Each row is a point on a landscape with many peaks, with its height.
A climber steps from a point to whichever of its 6 nearest points has the largest rise for the distance, and stops where none of them is higher. Distance is the straight distance between rows; heights are no part of it.
Q_928 height 507: [-21   6  15   5  -6  20  13   3   8  19  10   6  18  -9  16  -9   6 -22
 -22   5  -5  -5  15  18  -5  10]
Q_409 height 242: [ -6   5  18   8   7  -8   8   3   3  -4   3   1  17  -4   2  14   4  -7
  -6   0   4   1 -10 -11   5  -6]
Q_953 height 157: [ -3  -7  12   8   2  -1  -1   7  -2  -2   8  12  10  -7   3   1   3 -10
 -17   4   6   2  -2  -3  -1   0]
Q_743 height 311: [ -5  -2  18   3  10 -14   7   4  -5  -1   6   6  13  -1   3  -1  -4 -10
 -22   8   5   3  -6 -19  -4  -5]
Q_512 height 586: [-16  14  15   2   1  13  19   5  16  19   1  -4  19  -7   9   9  16 -19
   1  -2  -6  -5   4   5   1   6]
Q_56 height 512: [-17  20  34   5   8  -6  21   0   8  -3  -5  -9  29   5  14  18  13   4
 -16   4  -9 -11  -9  -7   7  -8]
Q_925 height 683: [ 15  -6 -22  -2  -3   5  -9   8   7  -2  -2  -6 -14  -1   1  15   3   6
  12  -7   1   2  -1   7   1   3]
Q_827 height 649: [ -9  16  19   7   4 -19   8 -10  -4 -10  -1  -5  16   3  -2  13  -2   2
  13   1  -1  -2 -18 -16  10 -15]
Q_40 height 238: [ 13 -10 -28  -5   7  -8  -9  -9  -6  -8  -7 -11 -20  18 -11 -15  -7  17
  -1   6  12  17  -5 -14  -9  -2]
Q_938 height 467: [-11   7  23   9   7   0  11   6   7   1   4   1  23  -2  12  12   9 -11
 -22   3  -1  -2  -6  -6   0  -4]
Q_883 height 445: [-23  13  18   1  -7  25  24  -3  12  29  11  -1  20  -1  16 -17   6 -21
 -19   5  -9   1  12  19 -15  15]
Q_459 height 634: [ -1  -5  -4 -12 -22  23   2   0  -6  23   0  12  -7  -9  -4 -19  -8   0
   5  -9 -13  -6  22  21  -7  22]
Q_314 height 422: [-12  -4  12   8  -6  14   0   7   2   8   9  15  12 -12   8  -7   4 -16
 -19   4  -1  -5  12  14   0   4]
Q_393 height 321: [ 13  -9 -12   4   2  -8  -6  -2  -5 -10  -2  -3  -5   3  -6   7  -3   5
   7  -2  11  12 -12  -8  -1  -4]
Q_318 height 481: [ -1 -11  -5  -6 -15  20  -7  -1  -4   4   1  14  -9 -10  -2 -18  -3  -1
  -5  -5  -8 -13  23  24   7  12]
Q_628 height 693: [  2 -14   6  -1   6 -12  -2   3 -10  -4   3  15   1  -2  -5 -15  -6  -8
 -16  12   9   6  -1 -13  -2   1]
Q_313 height 293: [ 16  -4 -18  -1   4 -12  -4  -9  -7 -11  -7 -13 -10  12 -12   3  -8  10
  10  -1  12  17 -13 -14  -3 -10]
Q_799 height 530: [ 4  1 -6  5 -2  0  0  6  7 -2 -1 -6  3 -8 -1 19  7 -4 18 -7  5  0 -4  0
  8 -4]
Q_302 height 700: [ 12   4 -23  -4  -1   1  -7   1   9  -4 -12 -22 -14  -1   1  22   3  11
  33 -10  -4   2  -6   6   1  -6]
Q_117 height 594: [ -8   0   2   0 -14  19   8   4   2  24   8   9   6 -12   1 -10   2 -16
  -1  -2  -4  -3  18  18  -3  17]
Q_441 height 654: [ -4  -6   7   9  -3   8  -1   8   4   4   8  12   9 -11   6   3   7 -15
 -12   2   4  -2   4   6   2   3]
Q_312 height 280: [ -8  -8  25  -1   8  -7   1   5  -8   0   6  15  13  -4   4 -19  -6 -12
 -34  16   1  -1   3 -13  -7  -1]
Q_752 height 50: [ 6 -7 -1  6  0 -4 -4  6  2 -4  3  4  2 -6  0 13  4 -6  1 -4  8  3 -6 -3
  3 -2]
Q_278 height 181: [  6  -6 -20  -8   4  12 -27   4   4 -12  -1   2 -36  12   2 -16   2  30
  -6  -8 -12 -11  13  15  -4   7]
Q_9 height 177: [  8 -13  -2   2   3  -9  -3   0  -7  -7   3   8  -1   0  -5  -1  -2  -2
  -6   2  11  10  -7 -11  -1  -2]
Q_311 height 622: [  8  -7 -24  -7  10   4 -26   0   2 -16   0  -1 -32  21  -3 -20   0  37
  -9  -2  -4   0   2   0 -11   4]
Q_969 height 633: [  0   1  -5   3  -3   5   5   9  10   8   0  -2   4 -11   1  16   9 -12
  14  -6   2  -1   2   5   6   4]
Q_63 height 167: [-12  21  26  -7  16 -28  22  -6  -2  -2  -2 -11  22   8   2   4  -9  -3
 -12  11  -7  -7  -8 -23   2 -13]
Q_529 height 312: [ -7  17  11  -4  13 -29  15 -14  -6  -6  -2 -11  12   8  -6   0 -19 -10
   8   8   3   0 -10 -23   6 -18]
Q_36 height 695: [  8  -8 -15 -12 -11  17  -7   6  -1  13  -2   7 -23  -4  -1 -11  -3   7
   4  -9 -15  -8  22  20  -3  17]
Q_167 height 389: [ -9   9  24   3  11 -15  14   1  -1  -3   2  -1  21   1   4  10   0  -6
 -14   4   0   0 -12 -20   1  -9]
Q_537 height 457: [-25   5  19   1 -16  23  14  -6   2  24  12   8  17  -9  11 -26  -4 -17
 -16   5  -9  -5  21  25  -9  15]
Q_995 height 399: [-16  21  30   6   6 -13  14  -4   3  -6  -3  -6  23   4   7  17   7   5
  -1   4  -7  -9 -13 -12  10 -12]
Q_870 height 237: [ 15 -16 -21  -3   3  -5 -14  -1  -5 -11  -3   1 -20  12  -7 -10  -3  17
  -5   2   7  10  -6  -6  -6   3]
Q_358 height 738: [ 14  -7 -26  -8  -1   9 -13  10   7   7  -2  -3 -29   3   4   4   2  11
   8 -10  -8  -2  10  15  -5   9]
Q_923 height 407: [-13  -8  14   4 -11  18  -7  -2  -5   0   9  21   9 -16   6 -19  -2  -9
 -21   6  -2 -13  17  20   3   5]
Q_335 height 707: [ 11  -5 -21 -14  -7  15  -7  10   3  17  -3   1 -29   0  -1  -5  -1   9
   7 -10 -15  -6  17  18  -8  17]
Q_868 height 461: [ 13  10 -13   1   0 -11  -5 -19 -10 -16 -12 -18  -2  14 -13   8  -9  15
  30  -5   6  10 -18 -11  -1 -17]
Q_421 height 529: [-19   6  13   1 -12  22  16  -1   5  29  11   8  15  -8   8 -16   2 -21
 -11   2  -6   0  15  18  -9  16]
Q_185 height 396: [  5  10   1   3   1 -17   2 -13  -9 -14  -5 -10   6   6  -9  11  -7   5
  22  -2   9   6 -18 -14   6 -15]
Q_817 height 266: [ 12 -14 -19  -4   1   4 -22   2  -3 -12   0   5 -25  10  -2 -11   1  21
  -7  -2   0   0   1   5  -3   6]
Q_888 height 669: [  9  -1 -17 -18  -3  14  -9   9   1  19  -5   1 -37   4   1 -10  -6  17
   9 -13 -23  -6  19  17 -14  20]
Q_895 height 531: [-25  23  29   1   3   5  28   0  16  10 -12 -17  25   4  18  14  24  -3
  -3   5 -15 -12  -1   5   9  -2]
Q_118 height 509: [-16   7  19   9   2  13  10   8  10   9   7   4  19  -6  16   3  10 -17
 -27   5  -2  -5   5   8  -4   3]
Q_943 height 173: [ -7  16  16   1   7 -24  11 -14  -8  -9  -1  -6  15   7  -7   7  -9  -1
  14   4   2   1 -16 -19   7 -18]
Q_933 height 656: [ 11   5 -12   3  -1  -7  -7  -7  -1 -14  -8 -15  -2   4  -5  20  -1  12
  28  -8   5   5 -16  -4   4 -13]
Q_716 height 644: [ 15  -1 -21   1   1  -2 -10   0   4 -11  -5 -15 -11   4  -2  18   2  12
  19  -9   4   7 -10   1   0  -5]
Q_917 height 136: [-11  20  26  -3  10 -25  17  -9  -5  -3  -1  -8  20   6  -1   7  -7  -1
  -2   7  -4  -5 -13 -22   5 -15]
Q_890 height 663: [ -1   2  -3   0  -8  11   9   9   9  20   1   2   6 -12   0   7   8 -16
  11  -6  -2  -1   9   8   0  13]
Q_222 height 250: [  3 -18   7  -8  -5   7 -14  -5 -13 -18   3  23  -6  -5  -9 -27  -3   5
 -18   2   2 -10   6   7   4   7]
Q_869 height 370: [ -8  -4  22   8   0   6   0   7  -1   1  10  15  16  -6  11  -6   2 -11
 -31   9   2  -4   3   0  -4   1]
Q_240 height 685: [  9 -12 -18  -5  -8  12 -13   8   1   2   0   8 -21  -3   1  -5   1   7
  -1  -6  -5  -6  14  17   1  10]
Q_303 height 623: [  3  12  -1   8  -7  -9  -6 -11  -2 -12  -9 -12   3   2  -4  20  -1  11
  39  -4  -1  -1 -15  -3  13 -18]
Q_405 height 692: [  7  -2 -14  -4  -6   8   3  11   9  14  -1  -1  -5 -10  -1  10   5  -9
  15  -8  -2  -1   8   7   0  10]
Q_472 height 126: [ -3 -13   9   4  -6   9  -9   4  -6  -4   8  20   3 -10   1 -13   1  -5
 -20   5   3  -6   7   9   2   5]
Q_589 height 670: [-18  11  15   3   0  15  20   5  15  19   5  -3  20  -6  13   3  13 -23
 -12   2  -5  -3   8   9  -3   8]
Q_683 height 279: [  2 -16   7   1  -1  -1 -11   2 -10  -9   6  20  -2  -6  -5 -19  -2  -1
 -19   8   7   0   2  -1   0   4]
Q_206 height 220: [  8 -17  -3  -2  -7   9 -17   3  -6  -8   3  19 -11  -4  -3 -14   1   6
 -11  -1   1  -7   8  11   5   7]
Q_399 height 625: [-1  8  1  7 -2 -3  4  2  8 -1 -5 -9  8 -8  1 21  9 -3 26 -6  0 -3 -8 -1
 11 -6]
Q_811 height 658: [  3  -6  -8   0  -8  12  -1  10   5  12   3   6  -3 -11   0   2   4 -11
   2  -4   0  -3  11  14   1  10]
Q_102 height 282: [ -1  -2  13   5   8 -15   7   0  -4  -3   4   4  10  -1  -1   4  -2 -10
  -9   4   9   7 -10 -17   1  -4]
Q_142 height 706: [ 14  -2 -23  -8  -2   5  -3  11  10   7  -5 -11 -17  -4   0  16   5   4
  21  -9  -4   1   2   9  -3   6]
Q_624 height 524: [-15  -2   8   2 -14  22   3   1   0  15   9  14   8 -14   7 -17  -1 -16
 -13   2  -6  -8  20  22   0  10]
Q_420 height 244: [ 13  -9 -26  -1   7   2 -22   2   1 -10  -2  -6 -30  17   0  -2   2  28
  -3  -3   1   6  -3   1 -11   2]
Q_294 height 155: [ 13 -16 -14  -3   4  -9  -9  -3  -8  -8  -2   2 -13   9  -9  -9  -6   8
  -4   4  11  12  -5 -11  -5   1]
Q_446 height 120: [ 16  -4 -29   0   7  -4 -14  -7  -3  -9  -7 -17 -21  21  -5   0  -6  26
   5  -2   7  17 -11 -11 -13  -6]
Q_740 height 384: [-10  14  14  11  -3 -11   4  -6   1  -7  -3  -6  13  -1   0  20   5   4
  23  -2  -3  -5 -12  -7  16 -15]
Q_757 height 559: [-13  17  11  10  -6  -6   8  -3   8   3  -7 -11  11  -7   3  20  12   0
  32  -2  -7  -7  -5  -1  18 -10]
Q_755 height 174: [ 15  -9 -29  -4   8  -4 -16  -5  -2  -9  -6 -10 -25  20  -5  -8  -4  25
  -1   1   6  15  -7 -11 -12  -1]
Q_232 height 698: [  7   6 -12  -1  -5  -1   1   3   9   0 -10 -15  -3  -8  -2  23   6   1
  34  -9  -3  -2  -4   3   6  -4]
Q_267 height 641: [ 13 -13 -24  -6   7  -1 -20  -2  -4 -12  -2   0 -28  19  -7 -20  -1  28
  -8   3   4   6  -1  -6  -9   5]
Q_972 height 449: [ 16  -8 -26   0   4   1 -17   3   4 -10  -3 -12 -22  10  -1  10   2  20
   6  -6   3   8  -6   1  -8  -1]
Q_961 height 330: [  9  -2 -12  -3   9 -21   5 -11  -9  -7  -5 -11  -4   9 -12  -4 -15  -4
   8   5  14  14  -8 -18   1 -11]
Q_116 height 331: [  1  17  -3  -3   6 -24  10 -23 -13  -9  -8 -14   4  15 -15  -4 -22  -5
  27   7   6   4 -11 -15   7 -24]
Q_579 height 295: [ -8 -10  21   3  -1   6  -7   4  -8  -4   9  23  10 -10   3 -18  -2  -9
 -29  10   2  -7   5   1  -2   3]
Q_631 height 341: [ 11   8 -22  -5   8 -17   4 -22 -12 -10 -13 -24  -6  18 -17  -5 -18   3
  20   2  12  14  -8 -14  -2 -19]
Q_158 height 682: [  6  -5 -10 -17 -17  22  -2   4  -6  20  -3   8 -19  -4  -4 -18  -9   9
   6 -13 -18  -7  21  20 -10  23]
Q_966 height 375: [ -9   8  14  10   4   1   9   6   9   1   1  -1  17  -8   7  19  13 -11
   1  -1   1  -3  -5  -3   8  -4]
Q_218 height 342: [ -5   4  15  -2  13 -23  13  -2  -6  -2   3  -2  13   2  -3   0 -10 -13
 -12   9   6   4  -8 -23   0 -10]
Q_353 height 350: [-3  5  4  8  0 -2  4  4  7  0 -1 -3 10 -9  1 20  9 -9 12 -5  3 -2 -5 -2
  9 -4]
Q_703 height 539: [ 10 -12 -12   2  -6   7  -9   9   2   0   3   8  -9  -5   0   4   4  -1
  -2  -3   3   0   6  10   3   6]
Q_254 height 319: [ -1   7   9  -1  12 -24  11 -10  -8  -8  -1  -6   9   6  -8   3 -14  -8
   9   5   7   6 -13 -21   3 -13]
Q_396 height 377: [  8 -18  -2  -6   2  -5 -11  -1 -11 -11   3  16  -9   0  -9 -23  -4   3
 -14   9   8   2   1  -6   0   5]

Call two points neighbours if one is among the 6 nearest of the other. Go from one point of each pair to the other, from neighbour to neighbour, staying as high as possible. Name the lowest point that can't be avoided.
Q_628, Q_358 | Q_743
Q_358, Q_589 | Q_512
Q_358, Q_827 | Q_995

For each start below, name the point where the climber stops.
Q_743 | Q_589
Q_314 | Q_358
Q_63 | Q_589
Q_757 | Q_358
Q_579 | Q_358
Q_953 | Q_358
